Points on a hilly landscape, in no order, each with its height.
A ball rolls from a point to the lowest of its 4 nearest points, and stops where none of them is lower. Distance is the straight distance between rows; heights are no part of it.
<640> height 49.1: [137 138 153 181 109 185 134 126 143 123  68 134 168]
<254> height 54.9: [136 111 148 118 160 105 129 107 124 119 207 152  68]
<525> height 12.0: [134 143 156 155 120 178 127 108 115 140 112 151 149]
<703> height 54.3: [130 104 142 109 147 127  92 121 161  73 199 166  87]
<736> height 49.2: [138 118 150 115 155 115 128 105 107 134 194 152  89]
<252> height 29.2: [128 134 151 129 125 165 119 102 104 135 146 158 118]
<601> height 36.7: [150 121 144 130 160 128  92 137 194  59 218 187 106]
<23> height 19.8: [134 143 108 155 142  99 131 143 119 123 111 112 169]
<418> height 13.6: [123 131 107 160 105 128 135 141 142 119  70 105 166]
<236> height 67.0: [132 137 175 154 106 214 127 102 134 136  88 149 140]
<137> height 60.2: [149 141 127 154 166  76 138 134 112 138 145 133 150]
<438> height 56.4: [110 114  92 131  71 136 155 146 150 141  54  77 133]
<578> height 18.0: [125 129 168 129 107 206 112  95 123 129 108 158 127]
<768> height 14.9: [119 129 102 144 107 117 139 146 141 120  70  94 160]
<99> height 15.5: [117 128 170 107 107 216  94  95 139 110 116 155 114]
<81> height 15.2: [128 135 123 168 107 142 136 136 144 119  65 116 171]
<122> height 34.6: [131 121 152 118 135 151 114  99 102 134 162 157 109]
<593> height 15.7: [109 127  77 108  97 100 155 151 119 156  90  71 132]
<668> height 30.6: [117 116 153 104 121 171  90 100 127 108 151 162 104]
<102> height 23.9: [115 136  82 120 130  73 138 153 120 132 105  89 143]
<423> height 25.2: [135 143 142 175 117 166 137 121 130 128  87 142 163]
<643> height 73.6: [111 115  92 115  62 138 181 145 135 175  67  74 129]
<494> height 38.6: [123 111 150  94 124 182  77 111 149  82 151 165 110]
<615> height 11.6: [127 138 121 164 111 128 131 135 132 118  78 118 176]
<488> height 19.1: [109 124  82 109  92 111 164 150 122 155  81  71 131]
<207> height 46.2: [114 132  83 106 139  53 149 168 112 152 114  79 125]
<245> height 29.4: [123 122 162  89 113 216  72 104 165  80 116 158 121]
<793> height 49.0: [133 114 146 118 144 128 117 105 108 128 185 154  89]
<758> height 32.3: [140 143 135 159 138 117 131 122 105 138 133 147 159]
<541> height 44.8: [154 126 150 142 175  84 152 111 106 154 195 145  95]
<747> height 61.3: [154 138 115 136 188  33 146 161 128 142 151 107 133]
<224> height 16.9: [106 133  78 110 110  89 150 155 113 150  93  74 133]
<344> height 17.6: [112 127  86 125  95 109 144 148 129 136  76  78 144]
<745> height 70.3: [121 123  94 122  54 133 199 152 127 196  69  75 131]
<201> height 67.8: [129 111 141 103 142 146  81 116 160  71 184 170 100]
<801> height 16.5: [124 138 101 151 125  99 134 146 123 121  94 102 166]
<313> height 71.0: [138 139 104 143 161  55 134 149 115 137 130 111 154]
<618> height 24.7: [123 122 156 109 118 193 100  99 118 116 131 156 113]
<233> height 15.0: [133 140 135 169 117 141 135 131 128 123  83 131 171]
<310> height 23.1: [134 138 148 151 129 153 131 110 107 142 128 156 146]
<240> height 15.1: [136 132 148 139 145 139 122 101  98 146 157 161 126]
<467> height 27.8: [124 122 156 112 121 175 105  96 109 118 150 164 110]
<74> height 69.0: [124 137  97 103 173  31 146 169 119 149 129  77 120]
<268> height 38.7: [105 135  78 102  87 100 181 159 103 183 101  69 127]
<15> height 67.5: [140 140 103 124 183  30 140 164 123 140 139  94 131]
<591> height 49.9: [116 128  96 115  65 121 196 157 120 199  84  73 132]
<70> height 43.6: [137 125 150 136 156 117 131 104 101 143 181 155 105]
<206> height 31.2: [105 127  86 110  74 116 174 152 117 172  83  73 126]
<56> height 42.6: [120 128 175 122 104 235 105  94 143 129  93 145 118]
<756> height 48.4: [122 108 143  95 135 154  83 108 139  94 174 160  97]
<523> height 60.9: [123 105 146  98 142 137  89 110 143  88 186 163  88]
<486> height 19.3: [136 145 136 166 126 133 129 123 117 129 104 141 168]
<58> height 16.0: [141 136 142 151 156 111 137 114 100 146 162 153 125]
<524> height 64.3: [112 141  84  89 147  50 156 174 109 167 124  68 114]
<587> height 10.6: [107 135  81 104 123  78 153 162 115 160 109  73 126]
<704> height 30.3: [121 125 173  99 104 245  85  99 164 103  93 145 116]
<536> height 7.3: [128 105 139 111 152 112 113 110 134 100 204 154  71]
<354> height 13.0: [139 113 142 118 157 121  96 135 182  63 211 171  87]
<433> height 31.0: [140 144 119 162 146  99 134 133 114 135 121 136 163]
<366> height 24.1: [119 120 167  96 105 223  82  97 155  98 110 151 116]
<336> height 28.7: [140 142 146 151 136 143 132 115 101 140 140 153 145]
<774> height 27.1: [122 117 162  94 114 199  80 102 148  92 129 160 116]
<505> height 43.2: [147 126 151 137 169 102 142 109 101 147 190 149  95]
<47> height 74.3: [141 143 114 139 177  52 139 156 117 137 139 111 145]
<312> height 63.1: [129 111 142 103 133 155  72 119 168  67 178 175 108]
<296> height 46.4: [159 137 143 150 182  70 154 126 106 157 180 142 118]
<14> height 54.7: [156 140 130 151 184  48 148 145 117 141 161 126 140]
<198> height 21.3: [124 136 102 147 139  81 136 152 124 124 108 106 160]
<241> height 29.5: [120 121 112 157  91 143 139 140 157 118  53  92 154]
<680> height 31.1: [111 122  82 118  82 120 159 150 133 152  68  71 136]
<257> height 53.6: [136 112 143 109 145 139  77 124 177  62 199 183 111]

Where does a ball stop that starts at each point below?
<467> => <99>
<312> => <99>
<756> => <99>
<640> => <615>
<47> => <240>
<758> => <615>
<591> => <593>
<736> => <240>
<793> => <240>
